Points on a hilly landscape, in no order, each with its height.
From any point a ball rolls to the lowest of the 2 points nearest to it. It stops when none of these is lower. Distance is the straight distance between rows; heights are no part of it.
K262: [-26 -18 -30 -18 -15  29  -9  10  19  -9  -9   5  -5  15   3  15  -2 -19
 -16 -22 -37]  height 456
K255: [ -1  16 -26   8 -28  -5  31 -25  26 -21   7  -5 -12  45 -16  11  30  13
   4 -21 -27]  height 592
K760: [-21  -7 -10 -31 -35  12  -2 -12  17 -28  20 -31   4  25  -9  -7 -20   5
  -2 -21 -29]  height 636
K216: [-20  -7  -5 -17  27   4  17  35  -8  37   5 -21  39 -36  -4   5 -45 -10
 -28  -4  -3]  height 303
K512: [-16  -1  -2 -26  -7  36  34   3  11   9   1   9  16 -33  20  -9  28 -20
 -32 -48  -1]  height 440
K732: [ 19  26  32  -2   9 -15   1 -42  48 -15 -18   9 -24  33  -5  31  13  22
   5  38 -19]  height 392
K117: [ -1   8   8 -29  19  -7 -21  -6  -5  22  15 -54  43  -2  -8 -28 -16  12
 -10  -3 -26]  height 602
K626: [-22 -24  14 -13  20 -22  -8  25 -26  31   4 -14  32 -32  32 -42  26   5
  -1  40   5]  height 324
K62: [-12  10   5   8  31   2   0  48 -21  24 -29 -28  50 -50  19 -26 -10 -23
 -10  -2  -3]  height 378
K489: [-29 -35 -15 -18  24 -27  -6  -2 -19   8  -2 -40  22  -4 -20  -9 -10 -18
 -32 -14 -11]  height 227
K962: [-13   4 -18  -3  -4  18  16 -10 -11  14  19 -28  30  24  -1  -3 -37  37
   1  -7  -6]  height 691
K689: [  9 -16  -7   4  22  -2 -35  16 -27  17  -7 -23  14  -9 -14   6 -14  -9
  -6   4  -6]  height 317
K375: [  2 -18 -10  -1  20  30 -16  34  -5  19 -26 -36   7 -26  -3  -3 -25 -28
 -19 -14  -6]  height 290
K454: [  8  15  10  27 -13  20  17 -14  23  -6   5   4 -21  34 -11  13  39  10
  17 -36 -21]  height 562
K609: [-19   8 -15 -14  12  21   6  -1 -21  27  -5  -3  20 -21   8  16 -32  -4
 -10  -9  11]  height 336
K534: [ 11  12  -5   6   4 -23 -11  -5  -4  30  -4  -4  11 -19 -14 -17 -26  14
  20  -6  20]  height 663
K33: [ 25   9  -6 -32 -11 -24  -9 -22   7 -10  15  -3  -4  25 -13  34  -3  16
 -10  59 -11]  height 311
K721: [ 20   9  36  25  17 -43  -5 -21  37 -16 -35  -1 -30  22 -19  18  30   9
  24  53  -8]  height 414
K177: [ 25  -1  73  47 -23   5  -1  15   7 -52   3  16 -37  -2  16 -11  -4  -9
  25  -8  23]  height 833
K61: [ 24   9 -19 -10 -23  -3  10 -26  26   2 -17  -6 -11   8 -12  19   1  15
  -5  -2   3]  height 286
K620: [ 33 -43  11  30  18  22 -23  30  -7 -12   3 -11 -11  -1  -2 -20  -1  -8
  -5 -21   2]  height 288
K660: [-16 -14 -33 -26  22  -6  -9 -30 -14   2   0 -18  19  11 -14  12 -15 -15
 -46  -6 -11]  height 151
K285: [-30  -2  -3 -45  -9  51  19 -14  20  -8  22   4  20 -19   1   2  -1 -26
 -37 -45  -8]  height 457
K890: [-19  26 -38 -10 -19  39  34 -23  -8   5  17 -10  19  19  -7  19 -26   8
 -10 -12   7]  height 668
K2: [-25 -17 -13 -16   2 -20  -9  -4 -14   7  18 -12  21  22  -2  -8 -31  30
  10  19 -12]  height 711
K915: [ 16  21   7  36  21  -5  12 -13   7  11  20  23 -28  25 -23  11 -10  18
  25 -11  12]  height 557
K922: [-12  22 -18 -40   9 -13  14 -21 -13 -15  12   7   6   8  13   7   5  15
   5  33   9]  height 470
K902: [  9   5 -13   4  -7   5 -17  20 -24  -3  -9  -5  -6  -1 -14  35 -15  -4
  17  -2  -6]  height 369
K997: [ 16 -28  -3 -30   5 -34  -6  -3 -14  18  21 -22  17 -22 -23  -4  -5  10
  -8  25  15]  height 218
K361: [ 31  -1  57  44  13 -30 -33   2  27 -12 -30  17 -32  14   6  -5  37   1
  19  48 -13]  height 429
K405: [-17  12 -16 -27  14   5  39  13 -10  19  -3 -17  33 -29  19  -5  23  -7
 -32 -25 -13]  height 425
K621: [ 27   8  30  42  23  -2 -21  -4 -22  -5 -13  20  -8   5  11   3  43  -7
   0 -22  -3]  height 468
K766: [-17 -12 -21   8   7 -18   0 -33  10   5  14   1  -5  51 -11   0 -33  29
  -4  16  -4]  height 727
K770: [-11  26  -1  -4  25  30  14  23  -8  28 -25 -16  36 -44  21 -12   4 -25
 -22 -34  -1]  height 403
K239: [ 11 -19 -21   9  10  10   9  -3  -4  22  36  -4 -15  31 -18   9 -10  11
 -20  -8 -12]  height 312
K381: [ -2 -48 -14  24  12  20  -3  18 -10  13   9 -19  -2  11 -10   5 -10   3
 -13 -30  -9]  height 305
K722: [ 14 -18  15  11   3 -22 -20  30  -9  16 -20  12  32 -56  14 -29 -17  -7
 -13  -5  12]  height 675
K528: [ 19   3  48  44   1 -23 -35  15 -37 -21 -19  35  22 -13  31  -7  21   2
  23  31  20]  height 222
K191: [-11 -13  20   4 -40  57  13  14  10 -26  26  13 -10  12 -20  22  -3 -12
  25 -41   5]  height 487
K628: [-39  22 -47 -26 -21  -2  42 -10 -14  20   9 -34  15   8   6 -10 -16   8
 -14  20  -4]  height 434
K316: [ 27   1  37  11 -11  15  -8   8  12 -40  12  18 -23 -19   7 -20 -20   0
  21 -25  33]  height 798
K519: [-27  17  -6  -3 -37  39  20 -48  50 -41   6  11 -18  56 -27  31  23 -21
 -10 -12 -11]  height 573
K768: [ -1 -23   4 -24  16 -23  -1  16 -12  34   0 -27  47 -42  -5 -14 -17   5
 -13  20   8]  height 277
K81: [ 37   4 -10 -11  -1 -16 -14   0  34  -6 -17  22 -16  -1   2  -2   4  17
   6  12 -10]  height 354
K547: [  0 -20  11   7  14   8   0  -1 -12 -15 -11  30  -9 -21  23   0   9  -9
 -15 -24  24]  height 364
K991: [-35   5 -11  13 -18   4  16 -36  19 -11  14  14 -16  45 -14  10 -34  21
  14  -9   4]  height 703
K465: [ 24   6   8  11   7 -38 -23   1 -17  33  11  17  10 -24 -13  -8   6   8
  22  27  26]  height 615
K136: [ 11  37 -18  -6   5   2  22 -17   6 -10  -5  33   1  19   5  34   1  22
  13  21   6]  height 566
K350: [ 18   7   6  38  -1 -13  -8  15  15 -10 -26  25 -16  -6  13 -29  -2  10
  34  -7  15]  height 374
K256: [ 36 -20  25  26  15 -27 -27   0 -18   9 -13  28  32 -43  12 -33   0  -1
 -10  11  38]  height 661
K409: [-17 -23 -32  -7   1  -2  13 -20  -7 -18  14   8  -9  20 -21  31   0 -14
 -35 -22  -3]  height 24
K670: [ 28  12  24 -13   4 -31  -7 -16  21 -14   0  14   2  13  -3  26  17  34
  19  54  -7]  height 362
K111: [-15  -3   2 -28  -2  17  -6   7   8   4  17 -46  13  10  -2 -26 -19   3
  -8 -28 -29]  height 618
K116: [  2 -17  17  10  16  -7 -17  22 -31  21 -12  -8   0 -33  31 -34  17 -16
  -9  32  21]  height 340
K839: [ 15 -12  20 -17  17  -6 -13  -6 -25  22  20  -8 -15   1  14  -2  28  12
   5  52  15]  height 568
K162: [ -5   5   6  13 -30 -25  -2  26   0  25 -17  18 -25 -20  33 -34  22   4
  21  10  -5]  height 238
K773: [-27   2 -35 -20  -8   0  37  30 -12  37  11 -52  19  -7  -5  -9 -31   1
  -9  12 -13]  height 452
K554: [-20 -11   6  -8  -3 -36 -14  18 -17  27   7  10  -1 -11  22 -29  26  13
  29  39  -2]  height 295
K393: [ 34  16   7  15   7 -20   2   1  -6  27  27  14 -15   5 -21  14  -3  21
  22  26   8]  height 585
K485: [-39   3 -21 -11 -24  36  -1 -22  25 -36 -14  10 -13  37 -10  28  14 -27
  -4 -20 -19]  height 523
K535: [-24   3   6  -9 -28  50  22  -7  20 -29  47   5  -8  38 -17   1  -5  -1
  23 -30 -12]  height 517
K736: [  8  11  14  -5   5   1  -6 -14   8 -19   8  -3  -6  -7  -5 -17 -27  20
  25 -21  26]  height 736
K879: [  6  12   7  36  23 -13  29 -13  23 -29 -20  40 -36  15  -9  19  21   1
  18  -5  15]  height 492
K172: [ 12  20  25   3  16 -13 -19 -13 -30  -7 -24  24  -5 -25  22   5  29 -15
   4  15  30]  height 527
K110: [ 12 -15  29  31  13  -7 -20  21 -27 -13  -8  55   3 -18  41  -5  11  -9
  -5   5  13]  height 304
K741: [ -6 -16 -35 -33 -24   2  11  17  -2   3  11  -5 -31   0  -8  21 -19  -8
  -9  20  -8]  height 484
K18: [ 10 -12 -16 -10   6  11 -19  14  19 -10 -21  14  -4 -10  13  -4   9  -9
 -10 -14 -22]  height 411
K833: [ -1 -11  -3 -11 -28  37   6  23   1 -20  14 -20 -14 -15 -22   7 -14 -24
  10 -42   4]  height 453
K669: [ -2  19  -1 -35  13 -18 -14 -16 -17  19  14 -20  12   2   0 -15  19  11
  12  39   3]  height 539
K263: [ 19  33  14  -4  -1 -12  -5 -35  -4   5 -30  -2 -15  -7   4  16  34   7
   6  10  21]  height 432
K392: [-14  21   2 -29 -22   4  -4 -11  13 -36   8  -3 -21  13  -4   7   5  -3
  14 -16 -16]  height 638
K837: [ 22  13  23  57  31 -19   5   3  21 -27 -32  46 -26  11  10  -9  13   7
  32  15  18]  height 490
K761: [-17  -9  11  -5   7  -3 -15  20   2  33  -4  13  19 -33  29 -25 -23   6
  -4  -8  -5]  height 687
K422: [ -1  11 -10 -32  24 -18 -18 -12 -19  34  12 -59  52  -8 -18 -25  15   5
   1  42  -3]  height 577
K32: [ -4  -7 -14   0 -11   5  21  18  14 -17   9  21  -9   8  14  -8  -5  21
  23 -15  -7]  height 633
K818: [-21   7  -8   8 -24  27  21   2  12   9  16  18  -7  13  -6   4 -31  16
  25 -33   4]  height 669
K796: [ -6 -26  14  26  18  20 -11  31 -24   8   8  -2  -2 -23   8 -21  11 -42
 -23 -48  -4]  height 263
K322: [ 39  -3  28  35  25 -45 -33  -9 -13  18   3  47  21 -23  -1 -18  30   2
  14  33  33]  height 643
K823: [-26 -10 -27 -17 -48   2  26 -19  31 -23  15 -20 -23  44  -6  -6   3  10
  -7  -9 -23]  height 616
K680: [ 20  12  29  48  16  22   1   5   6 -16  -2  25 -21  27   5  24  40  -1
  16 -23 -19]  height 519
K22: [  4  12 -17  -6 -26   1   5 -28  15 -17   4  -3 -21  42 -18  51 -18   3
 -18  35 -12]  height 244
K265: [-20  18 -37 -34   3  -8  14  -7 -22   9  -5  -9  25  -8   3  13 -14   4
 -12  18   1]  height 391
K829: [  0  52 -39  -5 -21  10  34 -40   5  -9   8   8   4  27 -12  29  -7  10
  -9   1   4]  height 632
K775: [ -5 -10  17  23  17   2 -12  54 -25  19 -23 -26  16 -43  32 -57 -10 -38
 -13  18  18]  height 359
K74: [ 30 -11  40  39  21 -19 -31  -3 -10   2 -13  13  -8  13   2  15  34   8
   5  23  -1]  height 441
K424: [ 10  17  16  13 -19 -38 -25  21  -7   1 -30  26  -3 -28  29 -31  40 -11
  25  34   9]  height 335
K725: [  7  12  -6 -20 -11   2   3 -17   5  15 -27 -19  -8 -17   9  -7  16   3
  -5  -6  15]  height 353
K913: [ -1   1  -9  31 -27  15  18  22  28 -24 -25  35 -14   5   9   2  -2  15
  41 -24   5]  height 545
K132: [-20 -14 -36 -12 -24   8   5 -33   6 -44  11  -7 -12  43 -24  35 -23 -15
 -32   2  -5]  height 145
K294: [-18  18  20 -12 -18  14  -7 -21  24 -50  -9  14 -43  19 -12  29  25 -27
  11 -16 -11]  height 594
K522: [ 18 -12 -13 -19   7 -26   0 -16  -1  31  35 -15   5   2 -24  -7  -6  10
 -26   2 -14]  height 279
K458: [-28 -17 -25 -33 -16  10  32  31  -7  29  19 -20  -8 -26   0   1 -25 -16
 -20  -2  -8]  height 461
K119: [ 19 -24   9  28  23  30 -23  44 -11   7 -15 -32   3 -24  11 -36  -4 -42
 -25 -24  -5]  height 275
K309: [-19   4 -19 -13 -34  17  -3  16 -11  -1   1 -10  11  -9 -19  30 -32 -14
   3 -30 -14]  height 420
K644: [  8 -15  17  24  11   3  12 -11   4 -34 -10  31 -37  -4  -5  15   5  -9
   4 -20  36]  height 423

Call two points neighbours if one is among the 2 nearest of the other. Go from one point of each pair to the other, from neighbour to neighbour, staying as low as possible. Name the highest point that can't be avoided.
K409 and K997 -> K689
K350 and K528 -> K879
K61 and K162 -> K285
K997 and K796 -> K239

For each start below, name the point where the ball stops.
K760 -> K409
K833 -> K796
K392 -> K61
K361 -> K409
K393 -> K528
K285 -> K162
